A landscape with many peaks, sampled at points; each row gives a point and its height.
From any point a climber takes the steepest step (rise divided by distance) to one of its 2 nearest points. It stops when none of these is higher. Distance is the straight distance between rows; heights are no part of it.
Q_541: [ 89  86 116  97  93 109  96 118 117 148 104 108  90 125 125 102  89  68
  76 105]  h=43
Q_289: [100 105  83  87 108 102 118  72  94 109 150 106  94 102  79  90  75 108
 134  72]  h=463
Q_455: [ 89 100 101 122  68 109 107 108 145  90  81 103 132 100  60 105 103 106
  99 113]  h=297
Q_858: [ 81  69 100  98  93  90 105 104 107 114 118 109 102  69  74 115  98 102
 118 127]  h=596
Q_790: [122 106  95 123  90 101 114  53 110  72 102 103 100  83  71  95 101 114
  99  80]  h=298
Q_199: [ 84  79 100 103 115  99 118 116  69  84 110 101  97  81 117  90 136  97
  56 114]  h=59
Q_613: [115 107  83 111  85 128 120  67 113 105 144  98  84  95  83  78  74 107
 111  64]  h=529
Q_464: [ 79  88 116 129  99  83  94 115  84  79  80 100  93  92  95 112 115  95
 116 140]  h=338
Q_315: [ 84 116  67  74 113  91  81 109 103 118 140  89  96  93 111 113  56 101
 138 118]  h=744
Q_945: [ 79  75 113 104 106  98 106 117  79  89  92 103  97  82 105  99 132  84
  68 118]  h=55
Q_294: [105  97 105 102  81 130 108  91 133 119 100 107  88  99  91  92  86  98
 110  96]  h=250
Q_32: [ 97  92 108 111  81 122  92 117 121 121 101  84  97  94 110  92  79  79
 113 119]  h=384
Q_456: [ 84  85 107 105  84 118 100 115 128 122 119  95 104 100 100  97  88  76
  89 124]  h=373
Q_73: [109 109  86  63 108  90  92 101  83 112 111 129  89 119  71 114  86 128
 144  77]  h=194
Q_723: [114  99 109 125  90 105  97  75 101  86  64  77  94 100 112  77  93  89
 119  99]  h=369
Q_811: [ 98  89 117  80 112 114  95  88  85 124 128 108  77  88 128  95  87  83
 109  88]  h=306
Q_550: [ 84 103  97 120  88  83  92 121  98  63  63 108 108 112  94  93 140 104
  89 136]  h=355
Q_571: [115 131  76 110  97  93 110 107 131  79 127  84 125  99  86 108  88 112
  94  86]  h=58
Q_513: [111 112  96  90 114  70  96  84  91  79 108  96 106  88  89 109 103 132
 112 101]  h=397
Q_250: [ 93 108 107  82 101 105  96 117  97 104  88 110 109 111 117 102 120  93
  77  87]  h=150
Q_203: [ 92 102 117 133  93  91 105  90 102  60  79 100 110  94  92  80 125  95
  97 121]  h=317
Q_238: [120 115  81 105  75 120 111  84 117 103  99 105  91 110  80  89  80 110
 126  66]  h=324
Q_362: [ 88  81  84 100 102 104 114 115  99  99 109 100 113 101  99  90 120 108
  41 103]  h=220
Q_398: [101  86  84 120 104 111 123  52 108  90 150  78  91  73  87  84  77  99
 115 100]  h=393
Q_660: [105  95 100  64 112 107 102 118  94 130 121 112  88 119 134 113 101  96
  51  77]  h=256
Q_658: [ 94 110 115 104 119 100  81 111  83 104 104  71  87  87 151  92  78  72
 109 120]  h=430
Q_16: [ 91 109  85  76 117  92  81 132  81  97  72  90  99 122 126 104 107  97
  82 109]  h=137
Q_554: [113  97 112 108 117  59  71  98  86  74  64  83  89 117 118 109 101 110
 135 123]  h=143
Q_823: [ 87  76 110 133  93  74 112  88 102  80 104 106 110  60  64 101 122 112
 107 129]  h=637
Q_556: [103 104  84 101  99  97 124  95 111  78 114 106 128  90  67  99 117 123
  71  84]  h=83
Q_478: [ 78  98 117 110 106 103  79 123  96 114 101  72  95  97 146  91  85  57
 105 121]  h=423
Q_245: [ 92  95 115 121  90 108  88 110 107 109 105  74  95  89 122  89  76  74
 121 135]  h=394
Q_877: [ 90  87 100  96 107 101 107  58  79 113 123  98  80  88  95  96  79  92
 128 100]  h=519
Q_20: [ 97 108  81 114  98  89 105 117 112  89 113  80 136  94  87 101 106 101
  62 128]  h=106
Q_611: [ 97 100 107  75 105 105  88  99  88 122 110 118  84 104 113 104  95  92
 118  85]  h=295
Q_428: [ 91 103  78 111 123  87 111 129  93  66 113  77 115 100 116  91 115 120
  65 146]  h=117
Q_74: [108  90  95 106  79 115 122  74 120 104 107 126  97  85  57 101 100 117
 114  83]  h=277
Q_52: [101 116  80 116 104  84 111 123 100  75 116  81 122  96  96  92 112 119
  55 135]  h=112
Q_603: [ 95  84 130 109 109  98  88  99  66  99  80 110  82  91 124  99 111  75
 108 101]  h=381
Q_798: [118  95 100 101  74 120 114  76 113 117  93 135  86 113  54  98  99 123
 134  74]  h=234
Q_881: [100  70 119 112 125  92  99  70  64  98 113  94  78  73 135  97  96  71
 115 108]  h=466
Q_463: [100  95 108  92  97 118 124  90 125 113 124 127 105  99  89 106 118 106
  63  69]  h=327
Q_144: [105 115  94  94  87  83  86 115 119 104  71 117 121 109  66 123 108 122
 120 102]  h=181
Q_46: [ 91  83 116  98  98 123 114  95 120 113 115 113 104 101 112  99 116  82
  62  88]  h=354
Q_11: [ 94  88 107  94  97  92  88 105  83 110  82 117  92  89 100 112  96 100
 131 108]  h=576
Q_640: [ 90  79  90  87 138 108 117 117  63  85 122  94  93  67 126  95 124 104
  50 115]  h=63
Q_176: [ 85  81  93  86  92 104 118  96 127 129 138 130 104  98  66 122  98 114
 106 102]  h=142
Q_882: [109 105  85  76 126  84 103  72  66  94 121 117  89  94  94 110 107 126
 113  72]  h=500
Q_650: [106 113  73  70 123  96 102 114  87  95 122  85 106  88 112 107  94 119
  77  89]  h=82
Q_523: [114  94  98 124  67 102  91  99 113 100  68  77  93  96  92  93  76  98
 137 120]  h=377
Q_51: [103 107  91 114  85 107  99  92 119  99  93  99 115  85  70 109  82 110
 122 112]  h=331
Q_701: [102 120  98  93 109  95  83 104  99  99 106 100  94  96 112 104  82  97
 119 104]  h=674
Q_59: [127  99 106 115 123  68 101  71  92  57 103  86 106 102 104  96 116 116
  90  96]  h=111
Q_309: [102 120  80  99  91  93  99 118 124  92 115  77 139 107  90 104  98 101
  76 107]  h=98
Q_753: [ 76  84 100 124  94  85 110 122  95  94 109  81 116  80  93 102 117  84
  75 145]  h=46
Q_53: [ 75  65 135 108  97 108  88 113  72 105  76 116  82  90 126 104 111  71
 103 108]  h=389
Q_4: [ 78  88 106 115  78 105  98 116 117  92  74 102 121 100  85 103 112  83
 104 125]  h=27
Q_153: [ 90  90  96  77 104  98  79 143  88 130 104  94 102 123 138 105  93  81
  69 105]  h=271
Q_220: [104 134  77 103  91  96  85 130 120  91  99  69 137 126 103 101  85  94
  82 107]  h=86
Q_454: [109 109 106  96  95 100  93  93 100 100  89 111 102 100 106 103  91 102
 118  86]  h=644
Q_286: [ 98 119 104 110 110  98  96 119 103  89 111  63 113  97 132  86  96  77
  77 125]  h=189
Q_528: [ 96  83 103  93 104 109 120  97 122 127 129 118  95 104 105 107 110  96
  48  82]  h=343
Q_704: [ 76  65 109  91 105  96 101 132  96 126 120  99  98 102 129 102 105  83
  46 112]  h=240
Q_738: [112 142  83  68 116  90  80 111  83 106 123  91  97 113 122 105  75 111
 115  85]  h=305
Q_159: [ 86  59  94  93 102  94 109 130  92 113 113 109 110 103 101  98 121 102
  51 109]  h=226
Q_363: [107  87 111 110 112  74  77  87  75  98  83  91  85 100 107 114  85  95
 144 128]  h=131
Q_72: [ 82  82 120 111  93 111 107 112 117 113 112 103 111  98 103 106 108  78
  79 107]  h=364
Q_260: [121  83 107 104 123 103 101  50  71  93 104  98  79  95 115 100  92  86
 117  88]  h=454
Q_276: [ 95 109  77  88 118  81  88 126  92  81  84  88 108 103 104 108 107 125
  86 121]  h=124
Q_83: [109 119  99  89 110 116 113  88  93  90 120 104 106  95 117  95 109 101
  77  59]  h=62
Q_446: [111 134  93  95  93 107  92 113 116 100  73 114 119 131  91 105  99 107
 102  76]  h=129
Q_709: [ 94  99  98  87  77 101  92 116 122 122  77 133 111 116  62 124 105 118
 120 102]  h=192
Q_860: [122 100  89  90 117  80 110  53  77  86 109 120  96  88  84 109 112 117
 104  70]  h=458
Q_24: [ 88  99  83  74  97 107 124  97 120 125 156 122  98 110  70 112  94 119
 102  73]  h=365
Q_280: [100 128 103 127  85 116 101  98 127  71  79  86 114 109  94  77  98  91
  88  98]  h=300
Q_694: [117 135 112 110  92 100  93  97 100  80  55 115 109 121  96  91 112 107
 101  74]  h=583
Q_891: [ 81  81 131 101  93 104 101 120 101 113  74 118  93 102  91 114 117  88
 104 105]  h=36
Q_578: [111 132  91 130  81 114 101 100 137  86  90  68 118  98  92  85  72 104
 120 107]  h=255
Q_63: [110  91  98  97 132  88 102  52  71  94 125 101  86  80 111 103  96  95
 110  94]  h=477
Q_145: [ 95  94  84  87  96  91 119 106 107  82  94 117 124  81  65 110 137 132
  68  84]  h=97
Q_210: [116 117  90  65 135  79  90  95  68  87  96  99  83  96 127 104 103 123
 100  76]  h=275
Q_15: [ 89  99  99  76 107 114 127  96 112 116 148 116 101  95  91 115 108 106
  69  75]  h=318
Q_551: [ 87  72 141 119  77 123  94 112  95 113  58 114  72 100 108  99 110  78
 119 112]  h=401
Q_298: [ 90 100  96 102  85  99  92 117 112 110  95  90 119 100  98 107  96  93
  91 117]  h=177
Q_773: [110 103  87  86 129  81 107  88  79  74 103  96  98  81 100 101 114 136
  95  95]  h=380
Q_430: [ 93  91 116 121 100  86  98 109  96  89  96  88 102  76  97 101 103  95
 116 138]  h=332
Q_527: [128  91  99 103 115 100  91  64  75 110  84  72  67 107 116  94  81  75
 137 117]  h=403
Q_445: [104  76 102 103 124  93 102  71  73 105 128  89  76  72 120 100  83  78
 130 115]  h=481
Q_382: [114 123  99 131  67 123 107  93 147  93  85  74 111 106  87  90  76  98
 101  96]  h=269
Q_34: [ 86  87  87  97  90 102 109  87 117 110 131 112 104  78  59 116  93 116
 110  98]  h=130
Q_888: [ 95 100  90  88 128  97 100 122  86  93 122  67 103  86 130  99 106  98
  71 121]  h=198
Q_304: [ 96 110  97 101  99 111  90 123 115 107 112  88 120 123 123  90  91  77
  61  95]  h=50
Q_662: [ 93  84 108 121  68 123 121 102 145 112  85 110 118  96  63 107 103 102
  95 103]  h=282
Q_103: [112 100 112 105 122  75  99  81  71  72  76 105  86  98 117  94 123 107
  86  86]  h=353
Q_444: [ 87  91  85  99 110 109 120  64 103 108 156  87  88  80  94  90  65  99
 127  92]  h=413
Q_847: [100 127  96 110  92 114  99 113 129  89 102  79 129 117 110  91  95  77
  75  91]  h=57
Q_41: [ 82  84 121 112  89 112  86 136  97 115  90  82 100 107 127 103  89  62
 104 131]  h=415
Q_587: [113  76 101 112  84 116 131  49 104 101 110 124  93  79  64  95 102 112
 106  79]  h=301
Q_614: [ 93  91  86  81 147  98 112 120  70  82 105  90  92  82 128  90 114 115
  60 101]  h=68
Q_70: [ 76  78 114 114  72 104  96 126 115 107  70 116 111 122  90 110 116  79
  93 120]  h=30
Q_561: [119 129  89  94  95  97 101 108 109  83  78 110 123 110  84 102 108 118
 101  72]  h=120
Q_257: [ 98 107  88  76 100 119 113  99 111 134 145 118  87 113  84 103  81 109
 105  81]  h=390
Q_307: [109  74 107 115  91  89 104  68  86  92  66 122  91  90  84 110 108 111
 126  96]  h=634
Q_143: [ 84  75 109 109  76 128 113  98 133 123 107 101  90  87  88 103  90  91
 108 110]  h=259
Q_731: [ 80  67 144 110  92 117 100 104  91 114  70 125  70 101 120 102 117  72
 104  95]  h=395
Q_643: [131 113  83 116  79 113 111  76 118  89  88 109 113 111  68  98  93 117
 128  66]  h=303
Q_91: [ 98 107  96  97 133  95 108 106  72  70  92  94  97  88 119  92 129 114
  64  99]  h=72
Q_566: [ 80  87 129  92 100 107  86 127  87 124  76 118  84 110 115 108 111  83
 104 105]  h=38
Q_906: [101  83 110 114  91  87  86  86  87 105  61 115  88  99  84 106  97 105
 135 105]  h=599
Q_82: [130 102 103 101  90 114  90  70  90 106  74  98  80 114  94  90  87  99
 133  81]  h=366
Q_31: [124  82  95 122 104 104 124  42 101  85 103  90  86  86  80  93  96 101
 114  90]  h=351
Q_252: [ 89  99  89  81  85  86  98 122  97  92  58 113 118 114  76 110 125 120
  90 100]  h=429
Q_64: [ 90  89  97  77 110  99  87 132  79 117  98  96  95 101 131 111 104  91
  84 113]  h=276
Q_476: [ 94  96 106 104 106 101 117  89  93  80 106 105 106  75  95  94 134 103
  70  93]  h=45
Q_204: [120  99  87 100 115  67 105  57  83  75 119 105  97  89  82 112 105 129
 111  90]  h=422
Q_902: [110  92 100 118  99  97  95  88 104  87  77  99 105  92  77  99  92 108
 123 111]  h=347
Q_948: [128 131  99  89 102 131  95 101 112 112 114 113  94 127 105  92  80  97
 106  62]  h=460
Q_903: [119 137  94 117  99  85 100  93 115  64  93  85 118 102  98  95 101 120
 101  90]  h=96
Q_142: [125 149 103  91 107 112  94 101  92  88  91  98 108 121 125  85  92  96
  98  53]  h=511
Q_624: [ 95  96  90  68 108 100  86 132 103 131 112 109 101 128 131 105  96  96
  59  90]  h=265
Q_12: [103 126  94  94  93  80  78 112 113  95  71  99 117 114  80 117  94 130
 133 110]  h=173
Q_607: [112 100  92  79  87 122 103  88 104 124 104 133  77 126  55  97  89 122
 147  71]  h=218
Q_105: [ 73  95 124 115  89 103  81 129  98  96  67 103  95 112 111  96 114  72
 104 128]  h=442
Q_708: [ 90 124 109 142  91 103 104  96 120  61  70  92 115 105  96  78 120  92
  94 118]  h=310
Q_667: [100  97  76  71 126  85  86 140  78  90  72 100 103 105 103 117 108 134
  88 121]  h=128
Q_715: [108 127 100 108 108 106 100  99 108  84 105  85 117 104 112  88  98  92
  75  83]  h=65
Q_690: [ 97  86 128 111 123  95  88  91  75  94 110  84  73  84 146  89  96  70
 104 112]  h=453
Q_759: [100 117  94  82 101 132 120  96 125 132 150 113  77 124  80  88  77  99
 104  58]  h=414
Q_669: [106 100  92  94 114 101  82  79  85 119 122  78  76  99 126  93  57  84
 146 106]  h=371
Q_440: [ 99 117  84 105 120  82  91 128  96  67  99  70 112 104 109  98 106 122
  85 137]  h=121
Q_354: [101  97  96  91  98 110 105  78  97 118 114 122  87  98  85 102  93 107
 127  80]  h=536
Q_604: [ 83  78 112  80 102  95  99 120 104 153  99 135  77 118  91 126 106 100
  97  97]  h=161
Q_14: [ 99  95 124 118  60 126  94 117 111 116  58  77  88 111 118  79  90  72
 118 113]  h=426
Q_21: [ 94 102 113 124  97  94  99 100 101  84  94  97 113  86  99  92 107  91
  91 124]  h=326
Q_28: [ 94 115  78  66 117  86  74 140  81  99  66  98 107 120 113 114 101 117
  98 109]  h=134
Q_223: [ 89 104  85  79 107 102 116  82 102 115 165  97 101  90  90  97  70 105
 125  87]  h=437
Q_190: [ 95 102  95  94  86 106 101 118 124 108  96 109 127 110  79 109 103 101
  85 101]  h=169
Q_524: [ 98 114 101  70 106 101  87 125  81 101  86  95 102 119 134  94 115  94
  71  87]  h=144
Q_692: [128  83 111 109 119 104 107  48  72  98  82  78  69 103 114 101 101  78
 124 107]  h=428
Q_590: [109  99 106  97 112 103  83  75  71 116  95  84  68 104 126  91  69  83
 145 107]  h=386
Q_812: [112 122 103 109 113  74  81 103  96  68  84  79 110 117 109  97 107 110
 114 119]  h=157
Q_206: [105  93 101 122  89 116 118  78 119  95 115 101 105  75  79  93  90  99
  96  90]  h=600
Q_677: [ 90 104 104 107 123  93  98 124  84  96 125  58 102  87 143  83 101  82
  80 128]  h=193
Q_400: [106  81 120 104 111 113 105  75  86 112 127  99  76  80 130  86  92  73
  98  86]  h=316
Q_376: [122 103  89 118  89 120 120  67 113  92 124  96  99  94  91  85  87 102
 104  75]  h=563
Q_77: [130  95 118 116 110 106  98  56  85  95  60  88  82 110 111  90 102  81
 116  95]  h=404
Q_124: [113 108  94  67 104 108  94  93  90 127 116 132  81 135  68  96  84 122
 145  73]  h=206
Q_9: [111  96 108  92 122  78 112  70  71  71  90 110  93  80 108  91 136 121
  72  79]  h=339
Q_584: [ 93 112  96 108  97  97  87 123 104 102  97  81 118  96 120  96  96  81
  89 122]  h=183
Q_758: [ 97  98  73  77 124  85 103 113  91  93 112  93 106  79  95 114 103 126
  80 108]  h=89
Q_730: [102  95  97  70 116  87  93  93  74  98 110 109  87  79 113 105 101 110
 100  90]  h=274
Q_792: [ 83 109 104 122  86  90 104  97 101  63  65 118 103 102  84  98 148  97
  81 121]  h=367
Q_765: [ 94 115 107  80  96 100  85 127 104 114  74 102 107 126 114 107 103  88
  94  94]  h=145
Q_19: [103 120  94  88  90 113  88 106 117 118 101 115 106 123  88 104  78 102
 124  91]  h=215
Q_95: [ 94 103  85 105  99  79 104 118 111  91 121  71 123  90  93 108  98 111
  86 134]  h=100
Q_113: [ 78  75 101 103 101  93 104 120  87 104 117  95 109  80 102 102 104  83
  81 128]  h=49
Q_576: [ 91  84  90  91  92  97  98 106 107 120 120 106 112  88  91 112  98  98
 113 112]  h=575
Q_642: [104  86  93  76 110  84 106  66  77 110 118 123  83  79  91 106 108 120
 120  76]  h=535
Q_266: [ 91  97  99  87  87 102  97 126 115 112  82 122 117 124  85 114 118 104
  80  90]  h=162
Q_926: [117 137 104  89  97 118  93 114 104 107  92 106 109 133 118  96  89  91
  99  61]  h=484
Q_138: [110 106  89  91  89 119 122  72 103 113 132 104  90 110  79  83  78 117
 132  68]  h=494
Q_335: [106 113 101 102 121  83 107 106  96  63 104  83 108  93 112  93 125 119
  72 111]  h=80
Q_844: [114 123  84 113  88 103 115  93 129  76 126 101 127  87  69 106 105 113
  84  77]  h=69
Q_92: [103 100 107 129 102  98 115  69 116  79 118 101 115  66  78  94 105 107
  98 103]  h=632
Q_557: [ 99 108  74  98 118  85 109 116 107  90 122  77 117  85 100 107  92 118
  71 115]  h=95
Q_458: [ 83  93 125 114  79 122  86 124 107 116  61  99  90 121 118  92 100  68
 107 112]  h=435
Q_27: [103 106 110 138  97 108  90 105 110  91  91  61  95  98 130  73  75  73
 118 133]  h=402
Q_102: [ 95  99 121 114 115  82  93  92  67  85  78 102  90  92 119  90 121  85
  96  99]  h=370
Q_198: [ 90  94 110 104  93 106  94 126 124 129 113 100 111 121 125 100  95  75
  62  98]  h=47
Q_414: [118  84  88 124  99 110 135  41 105  93 131  78  86  83  75  89  88 100
 118  89]  h=374
Q_101: [101 105  90  85  86 110  91 107 121 129 101 129 105 115  71 115  92 112
 137 101]  h=204
Q_536: [110  99 107 113 118  78  81  91  86  88  92  94  93  98 117  99  93 100
 123 115]  h=125
Q_285: [103 104 110 127  74 105  87 107 102 102  53  83  87 103 108  92  89  86
 131 122]  h=391
Q_949: [ 87  90  90  95 109 104 109 113  89  95 118  90 110  93 121  89 115  89
  42 103]  h=212
Q_901: [111 102 101 100  82 126 111  88 129 111 111 119 104 107  86  98  97  97
 102  76]  h=239
Q_225: [133 109  91 115  78 115 111  66 102 106  92  92  86 110  87  86  89 106
 122  74]  h=344
Q_938: [102 121  88  95 108 105  86  93 100 113 136  67  87  96 127  85  49  86
 136 104]  h=358
Q_649: [ 77  71 118 103  77 101 104 116 117 122  69 127 104 114  78 119 123  87
  91 103]  h=33
Q_50: [108 115 107 103 117  68  75 110  82  64  65  85  96 133 126  98 111 106
 121 122]  h=149
Q_655: [ 91  97  98 121 102  80 113  88 109  75 108 104 119  68  80 101 122 111
  93 117]  h=661
Q_391: [ 93  77 108 119  60 132 119 104 151 124 100  95 101  98  75  99  96  90
  94 108]  h=270
Q_129: [ 79  98 109 106  83 105  80 138 106 113  69  87 103 116 121 104  78  67
 127 131]  h=409
Q_419: [117  95 106  98 115  59  72  86  82  89  72  94  87 119 103 121  90 105
 153 124]  h=136
Q_507: [ 92  95  88  83  98  92 111  86 103  98 121 109 111  77  73 116 106 124
  92  97]  h=118
Q_323: [109 130  94 105 117  92 102 114  98  77 108  72 121 103 129  86 104  87
  63  92]  h=71
Q_114: [101 107 111 128  74 116  91 109 117 102  72  67  95 102 122  75  83  70
 112 129]  h=412
Q_904: [ 90  71 130 123  75 121 104  98 105 115  73 101  84  87  95  90 104  85
 116 114]  h=407
Q_406: [101 133  82  85 101 114  91  99 104 114 137  83  97 111 113  89  54  93
 127  90]  h=340
Q_457: [112 130  90  78 114  99 102 107  85  91 122  93 104  97 117 101 101 113
  73  71]  h=73
Q_370: [ 96  99  97  87 121 107 103 113  83 101 121  77 106  92 138  88 108  85
  60  96]  h=205
Q_321: [133 116  88 118  94  95 110  65 118  72  96 106 110 100  64 101  91 124
 119  76]  h=283
Q_869: [102 132  94  83  89  98  82 130 112 105  64 100 128 136 102 108  95  99
  94  96]  h=138
Q_918: [ 91  83  99  87 101  84  99  78  86 116 111 123  87  82  81 110  97 108
 125  95]  h=566
Q_403: [119 144 104 110 101 110 101  98 104  73  76 101 110 121 112  83 107 102
  89  62]  h=547
Q_387: [107 131  80  98 107  94  93 128 100  90 112  72 122 116 119  91  86  95
  72 101]  h=79
Q_835: [ 88 104 102 102 100  85 109 104  93  67  64 117 108  93  82 103 151 121
  78 104]  h=388
Q_397: [ 85  89 109  95  90 104  93  99 103 122 100 117  94  93  97 110  93  96
 117 108]  h=560
Q_735: [ 89  81 110  82 115 111 103 116  96 130 120 110  98 109 130 102 111  83
  49  90]  h=246
Q_585: [ 74  65 119  96 105  94 102 121  79 110 105 108  93  84 107 117 120  86
  87 121]  h=51
Q_86: [ 88  90 107  77 116 101  91 109  74 113 106 112  89  90 116 109 105 100
  98 101]  h=284
Q_187: [122  93 100 106  70 119 122  64 116 105  83 123 103 101  57  98 103 125
 115  73]  h=254
Q_334: [113 128  70  91  97  88 103 115 114  82 145  82 121  96  81 114  77 121
  99  97]  h=48
Q_394: [ 91  91  93  89  96  98 111 106 100  92  94 115 113  78  79 116 123 115
  81  98]  h=108
Q_288: [ 94 109  87  82 110  86  88 107 101 109 124  88  97  87 105 114  74 101
 120 115]  h=703
Q_699: [ 90 103  97  92  82  93  88 126  98  95  52 117 118 136  94 105 131  99
  81  97]  h=446
Q_951: [ 79  73 108  97  86 105 110 104 129 142 123 128  94 101  74 125 101  99
  99 108]  h=151
Q_162: [102 109  94 122  61 117 103  98 134  94  86  99 122  95  70  96  85 112
 117 104]  h=314
Q_177: [114 126  95  84 100 135 110 110 128 132 130 118  81 128  96  99  82  97
 102  65]  h=436
Q_239: [ 99 101 104  86 108 103 116  88  99  89 115 113 107  83 105  97 121 100
  65  72]  h=52
Q_84: [113 118  97  90  97 125 105 102 118 119 115 120 100 112  78 101  84 110
 117  76]  h=227
Q_770: [ 76  94 106 108  81  95  92 126  96  95  52 126  97 131  98 101 140  79
  78 111]  h=461
Q_486: [109 117 100 111  80 125 107  95 133  93  84  89 116 100  88  92  91  95
  99  86]  h=285
Q_711: [106 108 102  61 103 102  96 114  98 129  91 133  96 119  83 119 112 124
 102  80]  h=172
Q_44: [117 106 102 121 102 102 100  80 106  89  98  79  96  92 113  84  85  93
 109 100]  h=352
Q_606: [ 82  75 110  99  88 109 103 119 121 140  98 125  84 112  87 117 105  88
  91 104]  h=156
Q_797: [ 93  88 105  65  98 100  96 125 112 141  96 143  92 122  79 124 108 115
  94  91]  h=166
Q_150: [ 85  93  86  98  97  89  99 112  93  74  69 119 116 101  69 113 134 127
  77 112]  h=408
Q_475: [115 134 100 107 103  74  75 113 105  75  67  87 113 123  97 103  98 126
 131 111]  h=165
Q_854: [103 111  67  91  94  85  97 112 117 105 130  85 124  94  85 108  81 114
 101 115]  h=39
Q_178: [ 86  89 127  93  98 110  96 131 103 138  83 115  83 129 128 105 106  70
  86 101]  h=41
Q_850: [ 92  75 103 108  95  79 101  95 100  93 107 101 110  68  67 115 112 119
 115 130]  h=616
Q_35: [ 95  86  95 103 112  79  92  74  86 109 127  99  86  83 107 104  78  97
 131 111]  h=498
Q_337: [105 110  89  63 105  88  88 108  80 117 103 127  94 110  87 117 104 122
 122  81]  h=182
Q_596: [111 104 107 113  76 114  94  96 118  98  67  92  99 102  85  97  94 107
 128 100]  h=361
Q_530: [122  84  98 130  92 117 129  37 101  87  94 108  94  83  69  95 108 111
 108  75]  h=328
Q_691: [ 86  92 112 123  75 107  85 123 110 110  70  93  96 102  99 101  87  80
 129 130]  h=400
Q_876: [ 89  88 112  75  94 102  96 130  97 118  84 125  99 115 104 112 117 104
  81  83]  h=155
Q_927: [129 105 109 118  97 106  98  72  94  93  60  98  95 107 101  88 103  96
 119  82]  h=385
Q_810: [115 135  82  69 134  87  85 107  73  92 112  93  89 106 131  98  90 115
 104  79]  h=291
Q_801: [ 80  96 120 106  78 106  92 123  96  90  49 121  96 112  97 103 127  75
  99 114]  h=450
Q_934: [ 72  47  92 107  88  94  98 147  87 112 113  97 106 104 106  99 107 104
  45 125]  h=231
Q_424: [ 84 100 113 131  94  73  86 111  84  67  61 102  95 108  96  99 127  91
 105 139]  h=345
Q_300: [116  90 117 116 111 106 109  61  82  97 111  81  81  80 137  75  88  73
  97  89]  h=330
Q_743: [116  91  96  90 137  74 111  77  70  61  89 102  99  83 104  95 132 142
  79  95]  h=362
Q_197: [105 135  96 112 105  88  95  99 103  61 102  77 116 103 104  94 109 112
  79 105]  h=87
Q_417: [105  99 112  98 118  84  82  94  74  99 121  77  86  79 140  94  87  81
 114 113]  h=441
Q_816: [ 95  84 128 127  64 128 110 101 115 114  64  89  74 100 115  79 101  74
 108 109]  h=416
Q_226: [105  95  92  61 135  90  91  92  54 103 110 111  76  86 117 104 108 124
  94  75]  h=263
Q_857: [114  99 114 123 109 103  93  77  85  90  99  79  84  85 129  81  82  81
 106 108]  h=342
Q_725: [ 99  83  97  94  99 112 108  70  98 129 131 106  73  95  94  94  77 104
 132  89]  h=510
Q_594: [ 90  91  76  64 110 103 120 100 111 126 161 113  97 108  80 116  95 116
  76  80]  h=341
Q_316: [107 113 119 104  89 107  97  94 103  98  62 120 103 109  94  99 104 105
 112  82]  h=614
Q_154: [117 103 112 121 122  74  93  77  90  71  98  77  97 102 118  94  98 103
 107 106]  h=119
Q_343: [ 75  61  98 104  96  90  93 140  92 120 125  90 108  97 121 100  98  85
  60 131]  h=235
Q_878: [114 145  88 102 101  80  99 108 108  63  82  95 120 117  88 106 104 122
  94  71]  h=109
Q_255: [100 129  83  66 109 102  84 102  94 119 131  99 100 116 106 101  73 105
 130  87]  h=322
Q_336: [ 99  78  95  79 125  82 107  50  62 104 126 112  75  74  91 103 101 105
 109  86]  h=504

For each start below, name the point where the climber stops.
Q_176: Q_655
Q_578: Q_770
Q_15: Q_315
Q_790: Q_655
Q_382: Q_770
Q_74: Q_655
Q_50: Q_877
Q_391: Q_877
Q_753: Q_770

For each start below, name every point that the climber comes to, in order.
Q_154: Q_536 Q_363 Q_419 Q_554 Q_50 Q_812 Q_475 Q_12 Q_144 Q_709 Q_101 Q_19 Q_84 Q_901 Q_294 Q_143 Q_391 Q_662 Q_455 Q_162 Q_51 Q_902 Q_596 Q_523 Q_285 Q_691 Q_129 Q_41 Q_478 Q_658 Q_417 Q_690 Q_881 Q_445 Q_35 Q_877
Q_844: Q_556 Q_145 Q_394 Q_507 Q_34 Q_176 Q_951 Q_606 Q_604 Q_797 Q_711 Q_337 Q_73 Q_124 Q_607 Q_798 Q_187 Q_74 Q_587 Q_530 Q_31 Q_414 Q_398 Q_444 Q_223 Q_289 Q_138 Q_613 Q_376 Q_206 Q_92 Q_655
Q_476: Q_394 Q_507 Q_34 Q_176 Q_951 Q_606 Q_604 Q_797 Q_711 Q_337 Q_73 Q_124 Q_607 Q_798 Q_187 Q_74 Q_587 Q_530 Q_31 Q_414 Q_398 Q_444 Q_223 Q_289 Q_138 Q_613 Q_376 Q_206 Q_92 Q_655
